Each scene shows the same named points in several views. A view is turned or mirrored, shifted and resized as a whole, has a little noise and may leave points out.

Scene 1
View 1
kizuv: -13,16,13,-10,9,28,19,7,-20,-14,-9,-6,9,-25,9,2,-8,2,8,-15,-7
mobe: -24,-11,8,16,7,24,14,-4,-16,-15,-14,6,-10,-20,10,-16,-20,23,-7,-14,-27
ragat: -29,23,3,-2,-1,5,15,-14,-19,-9,7,-12,-26,-28,16,-23,-20,2,16,-4,-32
Nur: -64,-31,14,14,11,12,51,-34,-52,0,26,-8,-46,-16,-8,-27,-40,46,-4,-9,-39
liman: -16,-8,-10,10,9,10,13,-11,-6,-20,-23,21,-12,-19,-10,-32,-10,24,9,-15,-30
raz: -25,-14,6,13,12,24,29,-6,-24,-16,-10,14,-8,-17,-2,-15,-15,28,2,-15,-24
gufod: -21,-4,8,22,2,34,6,6,-21,-5,-9,-5,1,-29,19,-20,-12,8,-12,-14,-24
Zaf: -52,-11,31,4,7,24,36,-21,-44,-9,19,-20,-27,-20,15,2,-38,28,-16,-11,-28
Bubi: -1,-5,12,-4,21,42,44,16,-23,-19,-24,25,33,-12,-15,11,3,21,12,-27,10
penud: -15,13,13,-13,10,20,-14,7,2,-18,-21,-21,1,-37,17,-1,-20,-1,-17,-12,-16
lilut: -18,-11,-16,26,5,21,24,-2,-19,-2,-16,25,-4,-21,-11,-49,1,16,16,-15,-30
kuze: -15,-2,-2,6,8,13,5,-4,-6,-16,-22,7,-7,-24,0,-23,-12,16,1,-14,-24
Ginim: -17,8,17,30,-7,34,-9,3,-18,-15,-12,-7,-4,-24,46,-10,-17,6,-16,-13,-31
gozel: -7,21,0,-2,4,27,43,10,-29,-7,-4,17,14,-17,-1,-12,10,-3,39,-17,-2
Kofu: -4,14,2,4,4,26,-11,9,2,-19,-27,-2,6,-30,20,-13,-8,-1,-4,-14,-19
sifi: -4,22,10,-54,30,20,16,21,2,-11,-27,-19,32,-39,-28,15,-7,-8,4,-18,18
buki: -28,10,4,-31,18,-11,-5,-18,9,-19,-15,-20,-28,-37,-15,-12,-34,14,-6,-6,-25
ragel: -17,-4,-10,-9,16,29,14,22,-13,13,-20,-11,22,-41,-20,-39,0,-10,-5,-17,-3
tati: -17,3,9,-15,16,22,3,8,-5,-9,-20,-15,6,-36,-5,-10,-16,4,-14,-15,-13
View 2
mobe: 23,0,-12,-7,-1,-26,6,-10,11,-16,13,-10,4,1,-27,-8,-14,-8,-5,-18,-17
tati: 8,-15,4,2,-7,-24,-1,1,4,-4,1,-15,-2,-1,-20,4,-7,-6,1,-2,-12
Zaf: 13,7,-22,-21,-20,-33,-1,-11,-7,-18,26,-22,-5,24,-12,-14,-17,-23,-4,-18,-23
penud: 13,-19,2,-2,-2,-30,-1,11,-2,-9,-2,-13,5,-5,-20,-4,-9,-1,9,-17,-8
kuze: 23,-6,-4,-5,4,-23,9,-6,17,-12,9,-5,1,-4,-28,-6,-8,-5,-3,-16,-11
kizuv: 22,-7,0,-3,-11,-27,6,-11,10,-7,-4,-7,3,6,-8,6,-9,-5,-5,-1,-9
ragat: 24,-5,-2,-20,-8,-35,13,-9,9,-8,12,-2,-4,16,-2,-9,-5,-15,2,-16,2
sifi: 5,-29,16,13,-11,-20,-9,5,5,8,-12,-25,-6,-9,-20,20,-7,-2,2,19,-14
liman: 29,-3,-5,-8,8,-19,14,-15,27,-12,17,-4,-1,-3,-31,-7,-5,-8,-5,-15,-10
Bubi: 29,-2,-11,11,-11,-16,-2,-21,17,-11,-6,-20,6,-6,-29,23,-21,0,-17,13,-33
buki: 12,-25,6,-15,2,-27,3,5,10,3,21,-20,-18,3,-23,-11,1,-17,15,-11,-3
Kofu: 25,-14,-1,0,3,-29,7,3,7,-14,-6,-5,11,-10,-21,0,-10,3,2,-19,-7
Ginim: 25,-1,-14,-9,-3,-36,5,2,-3,-25,-4,-1,19,2,-14,-10,-17,0,-1,-36,-10
ragel: -6,-1,13,16,-2,-18,4,-8,13,-8,-5,0,2,-4,-22,0,-5,-2,-17,0,-10
gozel: 31,1,0,1,-16,-24,11,-26,21,-7,-10,-2,4,7,-5,19,-12,-1,-15,12,-13
raz: 24,4,-12,-7,-4,-21,8,-18,17,-15,15,-11,-1,5,-26,-4,-13,-10,-10,-11,-21
lilut: 24,11,-1,0,4,-19,19,-25,31,-17,11,9,4,0,-26,-6,-7,-7,-18,-11,-12
Nur: 10,19,-23,-25,-14,-26,7,-27,10,-18,46,-15,-16,31,-18,-25,-11,-34,-12,-18,-23
gufod: 13,3,-8,-1,-3,-29,7,-6,3,-20,1,-2,11,3,-20,-8,-14,-3,-9,-23,-14
View 3
sifi: 8,-19,-63,-7,9,14,15,1,5,17,23,-4,30,-23,3,30,-25,6,-39,-14,3
ragat: -9,-11,-9,-24,-1,18,9,2,9,-17,1,-6,-8,0,-4,-23,-12,-11,-25,24,-30
penud: -5,3,-37,-20,4,10,9,-1,-13,-1,-12,-9,-3,-18,15,-1,-8,6,-38,-2,-6
Zaf: 8,0,-26,-21,-8,13,24,26,-24,-36,2,0,-11,-41,-19,-37,-18,-13,-7,28,-35
kuze: -5,10,-26,-27,-10,14,17,4,-8,-5,-6,-19,-13,-1,10,-14,-14,-22,-12,4,-5
tati: 10,-4,-40,-21,9,13,16,2,-9,0,-6,-12,0,-19,2,1,-15,-5,-30,-3,-3
kizuv: 0,-2,-29,-12,-2,21,8,8,-4,-3,14,-9,2,-1,-8,5,-28,-13,-28,12,-14
Bubi: 12,16,-52,-5,-17,24,14,20,-19,9,30,-17,11,-9,-7,25,-49,-29,-10,-3,6
liman: 6,4,-23,-32,-10,18,25,1,5,-1,-2,-27,-13,9,4,-15,-18,-37,-5,7,-1
Ginim: -11,26,-15,-18,-5,15,-1,8,-35,-17,-19,-14,-26,-4,8,-11,-16,-3,-33,13,-14
Nur: 27,-14,-15,-33,-5,18,39,22,0,-36,5,-13,-15,-25,-35,-50,-20,-42,9,33,-29
gufod: 10,14,-20,-19,4,17,8,8,-25,-12,-12,-18,-19,-6,-7,-8,-20,-15,-26,11,-10
mobe: 5,12,-26,-24,-9,15,19,10,-17,-11,-6,-20,-17,-10,-1,-17,-18,-23,-9,9,-8
View 4
tati: 3,17,-9,-7,3,6,9,10,2,-3,1,-7,-13,-4,10,10,-10,-8,7,-20,-16
ragat: -7,31,3,5,13,-1,-4,10,0,0,1,4,10,-25,5,-3,-3,-8,11,-24,1
Ginim: -8,29,4,-4,9,-4,10,5,13,-3,1,-7,-11,-26,18,-2,-5,-5,-11,-52,-15
gozel: -11,41,-19,7,9,7,-10,-3,8,-10,-2,-19,-13,-20,10,20,10,3,0,-2,3
Nur: -7,21,-6,20,24,16,-4,29,-7,-8,-16,14,20,-45,37,3,4,-45,13,-20,-14
Kofu: -8,23,-2,-4,4,5,11,-1,8,0,8,-11,-14,-7,5,9,-9,4,-3,-37,-11
buki: 5,9,4,5,3,8,13,21,-10,6,4,5,11,1,0,3,-13,-16,20,-19,-8
penud: 4,18,1,-8,-1,-1,14,12,5,-1,3,-8,-12,0,4,1,-12,-4,0,-30,-14
ragel: 3,21,-27,-15,12,7,1,3,-1,-4,5,-5,-28,-16,12,16,-13,1,10,-6,-18
raz: -12,22,-9,12,13,18,4,7,1,-6,-5,-4,-1,-22,24,17,2,-16,0,-24,-12
Bubi: -7,28,-21,9,-2,18,5,-1,10,-16,-8,-28,-21,-4,22,34,9,-7,-9,-4,-9
lilut: -19,25,-21,7,26,22,-3,-6,-5,2,7,1,-6,-31,21,24,-4,-1,6,-22,-11
liman: -15,13,-6,11,13,25,11,0,-5,6,8,-1,5,-10,13,20,-7,-6,7,-29,-11
gufod: -6,25,-8,-4,13,3,6,6,7,-5,0,-4,-15,-25,22,5,-6,-9,-3,-35,-17
kizuv: -3,31,-8,0,4,2,-2,5,5,-6,-1,-12,-8,-15,8,10,1,-3,4,-13,-4

Which points are out of place in each view (at most two, in the order of its rows)? Write none if all are in place.
view 1 => kizuv
view 2 => tati
view 3 => kuze, Nur
view 4 => liman
